A landscape with many valleys, sampled at points; each row gives a point and its height.
From any point a ball takes the steepest step (drop divided by distance) to one of its 2 nearest points. It stops when none of these is lower. Distance is the straight distance between rows; heights are no part of it.
<154> h=49.4: [ 99  91 126 103  93 136  81  96 118 136  96 135 112 116 115 111  95  93
 119  75 127 136 130 110  76 101  78  75 112]
<3> h=35.9: [ 97 109  95 102 104 104  76 106 108 118  77 117  96  75 113 102 113  80
  94 120  98 104  93 103 110 107  89 106  82]
<286> h=47.5: [101 115  93 102 100 106 127 117 112 102  49 115  61 164  79 130  91 148
 144 100 108 118  90 102 134  77  88  76  79]
<1035> h=17.1: [ 86  91  76 136  91  96  89 110  76  58 128  84  95  95  95  79  40  94
  55 125  85  83  82 114 102 117 114 130 109]
<850> h=50.6: [ 95 112  90  95  98 133  87 115 102 115  83 130 116 108 126 109  72  88
 124  92 116 116  70 133  90  87  76  92 107]
<517> h=48.4: [114 102 117  85 114 105 136  93 113 104 115  86 121  95 103 108 124 105
  92  81 103 111 142  57  91 138  80  86 115]
<245> h=21.8: [ 84 125  45 117 101 120 103 105 121 105 109  91  86  83 106 120  81  84
 102 143 134  87  70 133  87  99  79 126 119]
<263> h=37.6: [ 82  83  93 119  86  86  97 120  80  83 112  91 100  95  81  96  85  93
  81  59  79  77 117 100  90 107  74 124  82]
<66> h=52.7: [ 88  59  67  99 105  84 120  76  98  74  91 100 101  93 102  70  74 109
  97 142  67  60  58 134 103 109 141 150  81]
<42> h=59.6: [117 107 121  95 130 111  80  89 104 117  76 106 106 116 107 105 132 114
 122  77  83 109 126  72 121  83  84  72 106]
<585> h=67.6: [105 100 138 123  98  99 104 116  96 109 108  81  96 120  73 143 120 114
 106  85  99 119 142  69 138 111  91  87  89]
<140> h=33.3: [ 84  71  78  94  55  91 110  99  51  79  57 136  68 138  81  96  90 101
  82  99  94 114  63 117 101  91 110 128  57]
<688> h=39.9: [112 112 117  93 115 101 105 108  99 119  79 118 123  84 118 124  91  84
  87  99 103 107 117  72 121 108  90  91  95]
<137> h=29.1: [111 122  90 118 132 114  93 107 120 115 131  98 108  90 113 109  77  83
  89 125 137  80  82 166  86 107  99 122 120]
<345> h=52.2: [110 100 151  97 104 132 101  80 143 168  89 126 103 112 135 107  99  89
 120 103 132 142 126  74  64  99  86  64 140]
<631> h=38.7: [ 89 126 114  55  92  64 106 101  92  97  80  99 106  96 106  83 102 108
 100  86  83  76  89 111 110 100 124  92  77]
<201> h=33.9: [123  90 112  91 123  98  86  83 113 105 149  73 143  58 113  85 128  89
 108 115  86  84 117  99 113 114 122  81 155]
<730> h=33.4: [ 86  72  80 122  64  89 105 120  68  71  98  88  84 127  74 118  72  99
  79  81  79  86  86  98  97  80  81 125  72]
<698> h=48.2: [ 81  98 113 108  87 107  85 117  86  77  94 118  88 114  93 114  64  98
 105  83 125 101 104 115  88  76 107  99  66]
<798> h=35.8: [113 126  95 107 112  98  85 120  95 109 136 109 112  97 109  87  79 104
  81 118 114  97  68 156  82 100 134 122 104]
<471> h=46.3: [106  82 121  81  74 142 134  60 113 122 112  97 110 107 126  90 125  86
  94  84 134 154 128 101  72 113  70  87 136]
<1046> h=47.2: [101  68  73 117  76  96 130  89  83  61  63 103  71 121  91  89 115 118
 106 113  98 102  68  78 124  69 110 146  57]
<842> h=49.9: [107 114 122  82 113 115  96 101  84  85 129  92 137 100 126  74  93  89
  71  78 120 111 102 117  80 116 123  99 112]
<1040> h=28.8: [ 84  87  58 113 111 108  99  97  98  84  97 100  69  92  74  99  95 111
 120  88  89 109  75  89  79  89  78 121  89]
<172> h=55.2: [114  96 133 120  86 110  87  82 124 116 159  87 116  70 116 103 118  79
  78 112 136 129 139  81  72 107 117  94 127]
<330> h=36.4: [107  94 111 101 128  95  63 113  82  90 123 110 123  74  98  88  97  94
  75 113  84  88  74 150  86 128 141 121 107]
<112> h=22.3: [ 75  96  67 112 109 110  98 109  98 111 102 113  56  94  88 112  98  70
 125 102 122 115  73 108  73  83  64 108 115]
<383> h=57.4: [120 105 115 100 118  90  80  85  89 102 111 102 130  93 100  99 128  97
  99  77  83  95 119  72 109  77 118  83 122]
<478> h=19.4: [ 91  91  46 125 115 114 102 110  90  76 119  95  88  97 109  70  95 108
 102 133  95  86  57 125  76  98 109 137 100]
<203> h=42.4: [ 91  95 113  82  75  76  91 112  72  83  95  95 100 118  79 113  94 115
  83  88  80  84 103  93 112 103 127  88  55]
<780> h=43.7: [110  93  82 104  81  79 135  91 103  86  38 114  77 117  76  91 120 153
 108 117  79 105  72  73 147  94 115 125  71]
<229> h=38.3: [113 113 110  92 120  78 119 101 101  96  43 108  62 126  68  96 129 147
 112  84  95 112  90  84 147  85  97 106  77]
<155> h=35.3: [109  93  74  93 121 103  94  96 101  80  85  80  83 112  64 124 128 121
 107  80  79 104 101  78 105 100  75  93  84]
<744> h=29.8: [103 126  71 102 122  96 112  88 123 107  76 107  97  92 105  98  83 135
 114 106  87  85  88  75 111  72 110  96  97]
<142> h=30.1: [105  75  97  89 108  91  70  93  79  65 101  93 100  75  91  87  98  81
  66 107  90  85  68 118  98  96 107 120  88]
<356> h=30.8: [101  94  69 102 108 100  95 116  96  92  80 103  91  85  93 124 111  83
  77 125  86  84  93  82  94 111  68 115  71]
<511> h=15.3: [ 82 110  69 128 100 133  81 116 105 106 133  91  80  88 101 115  91  68
 102 106 132 110  85 125  70 115  69 113 150]
<673> h=21.6: [ 79  88  72 124  85  73 107  94  76  68 118 105 106  85  91  86  61 112
  83 111  80  67  85 104 119  93 129 118 100]
<174> h=43.9: [ 90 104  69 108  81  97 115 105  99 114  73 135  74 105  87 108  82  99
 104 124 100 114  64  88 126  74  85 113  81]
<102> h=43.4: [109 116  64 104 121  70  97  83 129 117 104  93 113  69 102  88 105 117
 122 132  72  52  78 127 110  86 117 101 126]
<613> h=54.7: [105 115  90 115 111 121  75 101 100 103 114 118 105  94  88 103  97 107
  98  79 113 110 119  81  78  84  95  86 107]
<944> h=43.3: [109  89 107 128 116 100  76  95  84  83 151  70 107  99 111 104  96  57
  86 112 100  98 117 154  76 129 106 106 141]
<696> h=34.1: [ 86 105  98  95 107  91 106 111  85  89 132  72  94  70  95 100  95  63
  87 102  97 111  84  97 104 119  73 108 115]
<791> h=30.0: [117  94 100  80 122  76 101 106  99  98  68  93  95 116  70 109 133 139
 107  79  59  86  86  75 117  87 114  93  75]
<645> h=36.1: [119 112 126  83 121  63 101  96 130 112  99  89 121  56 120  80 121  94
 120 111  82  81 109  91 115 119 129  77 132]
<320> h=46.6: [113  98 128  87 107 113 127  86 131 135 103  75  97 122  97 127 148 110
 113  85 112 130 147  53  89 127  67  77 109]
<879> h=46.4: [115 133 127 114 125 114  92  91 123 136 119 114 122  88 144  86  94  91
 109 109 131 123 106 136  82 112 127  99 146]
<942> h=11.7: [ 98  75  45 142  75 106 101  90  89  58 114  97  74 104  90  80  65  95
  64 148  89  79  80 120  77  90 120 141  92]
<933> h=36.2: [100 102 116 103  79  73  92 120  78  71 137  69 116  64  90  81  95  77
  70 100  87  96 104  92 126 127 115 110 119]
<997> h=42.8: [ 82 102 102 105  94  93  99 107  83  94 106 121 105  97  93  90  66  96
  86  89 118  82  69 142  90  75 126 135  86]
<990> h=46.9: [100  64  71  99 112  73  94  86 101  84 102  98 106  64  78  85 105 114
 117 128  49  55  76 103 111  94 127  99 106]
<474> h=53.8: [108 114 109 130  83 138  80  96 110  98 144 102 122  90 114  92  91  88
  76  93 149 117 138 127  72 109  97 101 130]
<793> h=31.5: [105 107  86 116 136 103  79  90 120 108 134  68 107  55 109 103 131  72
 100 134 110  80 101 103  99 114 104  96 151]
<849> h=52.0: [ 87 120 108 107 109 119 100  94  92  91 129 118 118  88 109  89  59  95
  85  89 144 110 123 133  90 117 110  97 121]
<118> h=39.5: [122  93 109 105  93  85  88 106  79  63 113  75 116  96  93 138 109  78
  78  79  86 111 117  90  85 101 100 101 105]
<415> h=25.3: [111  62  70 104  92  92  93 105  85  55  87  78  90  79  83  99 107 101
  74 115  61  84  78  91  98 111  96 122  82]
<722> h=59.1: [ 73 118 116  75 111 101  97 108  97 126  99 113 105 104 112  70  58 107
 122  85  97 110  67 100 122  95 101  93  95]
<379> h=36.9: [102  98 100 119  87 110  85 116  85  73 124  69  81  96  92 114  95  63
  77  83 116 126 115  99  67  97  79 103 112]
<644> h=34.7: [100 125 116  78  69  88 111 119  92 108 107 100 112 107 112  82 113  97
  92  80 118  93 111 114 106  93  87  98  80]
<825> h=41.6: [113  85 119 105 108  83  93  88  85  94 143  87 133  91 107 122 115  63
  91  98  89  96 140 105  69 115 108  87 132]
<973> h=47.8: [116  97 139  82  97 129 110  71 108 104 109  90 139 100 126  87 110  92
  87  70 136 135 137 110  83 106  95 100 110]
<136> h=12.3: [103  90 148  86  81  95  84  89 101 121 119 114 118 104  99  82 129 101
  83  84  97  89 161  71 109 113 114  72  80]
<731> h=13.8: [109  59  78  82  76  71 112 116  76  56  67  93  93 106  63  97 122 142
  95 103  39  69  80  71 122 118 142  96  85]
<772> h=61.2: [ 90 114 152  65 102 102  98 107 113 150 103 108 106 123 124  81  72  97
 117  77 103 108 100  89 107 101  94  76  84]
<16> h=36.0: [ 95 130  83  99  98 116 107 115 133 118  70 106  94 105 126 115  70 126
 136 122 109 102  83  75 109  85  90  89  87]
<599> h=27.9: [ 78 115  94 116 134 126  89  89 113 122 144  73  98  90 131 100 100  72
 125 120 138  81 104 101 114  99  91  97 140]
<360> h=26.5: [ 80 126  70 107  92  82  98  99  89 100 115 125 121  98 104  83  79 108
  92 105  88  74 112 109 107  94 110  89 104]
<554> h=49.3: [100  86  95  90 109  77  93  90 111  71  96  71 115  64  84  99 113 110
 116 104  69  53 113 102 116 105 111  84  98]
<898> h=43.2: [102 101 101  97 115 112 109  69  97 121 148  81 114 106 130 110 119  54
  91 112 124 110 131 116  72 110  89  84 158]
<560> h=21.1: [109  94 136  57 137  79 107  98 103 115  84 100 105 106  71  98 117 112
  91  75  78  90 114  60 103 117 108  76  86]
<905> h=31.3: [ 83 112 103 112 104 125  99  98 115 112 129  75  92  73 106 107 107  71
 112 105 123 115 119  76 100 126  73  94 117]
<986> h=15.2: [108  82 132  93  74  87  77 111  71  78 124  87 113 107  84  86 134  95
  66  80  70  94 144  72  95 131 113  76  96]
<5> h=45.4: [100 110 101  88  95 119 100 124 104 115  75 120 104 133 109 120  99  98
 128  75 110 115 109 105  72  80  72  74  83]
<697> h=52.1: [101 104 128 113  82 125  76  99  99 115 110 132 103 111  77 112 102 106
  84  66 118 145 135  75  94 104  84  80  98]
<15> h=38.0: [ 88  73  77  91  60  67 121  86  63  65  63 113  78 101  82  91  92 105
  78 112  76  97  64 107 104 109 147 139  69]
<29> h=39.0: [ 92 120  88  86  84  92 131 115  88  99  85 106  79  99  82  84 112 111
 103  87 109 109  80  90 124  89  76 108  82]
<181> h=45.5: [ 79  94 104  97  65  86 103 107  91  76  86 108  73 113  90 109  71 125
 102 114 103  89  88 106 104  81 125 105  38]
<84> h=65.8: [ 89  84 139 111 112 103 105 133  80  88  82 101  76 148  77 130 110 121
 124  78 110 127 113  84 136 111  89  87  64]
<656> h=19.8: [ 89  43  97  87  77  79  97 117  81  66  85  84 101  83  76  87 108 120
  84 102  51  54  69  85 115 110 137 130  65]
<123> h=41.4: [ 98 100  81  73  79  57 113  86  80  84  60 115  90  94  90  91 114 108
  85 116  71  80  69 118 114  85 132 108  82]
<987> h=50.0: [102  67  60 112  78 111 131  67 101  74  83 109  95 110 114  88  83 115
 115 143  86  89  68  95 106  80 129 149  75]
<57> h=62.9: [107 109 133 114 123 109  85 127 108 126  60 111  83 140  95 117 126 141
 137  76  86 127 111  81 124 104  83  77  76]
<741> h=51.4: [111 139 110  90  90  87 119 108 114  98  55 109  68 127  90 137  90 117
 124 109 120 123 107  97 130  79  96  70  79]
<178> h=44.7: [ 97 108  92  95  85 139 110  76 109 123 120  93  98 112 128 101 128  66
 102 105 143 129 140 100  60 110  66  65 147]
<853> h=55.5: [ 96 122  90  81 100 113 105 112 104 119  68 124 116 117 130  78  54 113
 112  95 101 101  50 126 104  82  99 109  94]
<21> h=39.2: [118 128  99  74 112  74  86  84 128 130  80  93 104  79 108 102 107 100
 118 123  59  81  92 105 118  93  94  69 119]
<499> h=15.8: [120  81 163  62 114  84 106  81 121 134  98  89 132 100 110  67 130 106
  94  79  82  91 129  65 100 110 115  77 104]
<468> h=44.2: [101 103 117  94  99 127 122  96 119 113  90  91  84 134  97 123 135 102
 125  72 136 116 153  81  92  95  52  70 102]
<711> h=25.5: [ 92  71  99 106  75  89 110 120  78  85  62 117  79 134  75 124  97 101
 108  80  96 113  64 115 106  86  81 132  57]
<459> h=40.7: [ 99 107  88 112  76 123  96 119 104  78  89  92  73 118  95 135 110  93
 120  81 131 120 132 100  91  96  59  81  92]
<796> h=43.5: [118 124 143  89 126  98  97  97 120 139  88 119 119  85 139  94  92  76
  96 104 120 115 110 105  86  94 104  94 115]
<763> h=50.1: [109 102 122  79 122 103 130  64 140 144 120  82 130  82 119  79 121 104
  96  90 105 102 129  89  79 121  94  93 143]
<378> h=31.0: [ 94 133  96 104  95 103  95 107 111 129 126 102 116 104 124  75 109  94
 113 105 109  87 125 125  87 101  87  84 115]
<46> h=21.9: [ 85 117  77 105 140 106  97  90 115 115 112  95  98  83 113  97  76  92
 123 116 109  88  68  95 103  70 104 108 124]
<934> h=41.9: [101  97  79 119  80 113 116 100 128 116  50 125  63 137 100 115  78 134
 135 129  96 106  73  87 126  71  93  97  66]

Call two points neighbours if one is among the 2 nearest of the other. Go from one point of each pair to the other, from neighbour to neighbour, staying as low as possible. Name the highest point that can't be avoided.
<711> and <942> -> <118>
<511> and <136> -> <155>
<511> and <942> -> <1040>

Where does a ball stop that starts at each point below?
<898> -> <599>
<944> -> <599>
<990> -> <599>
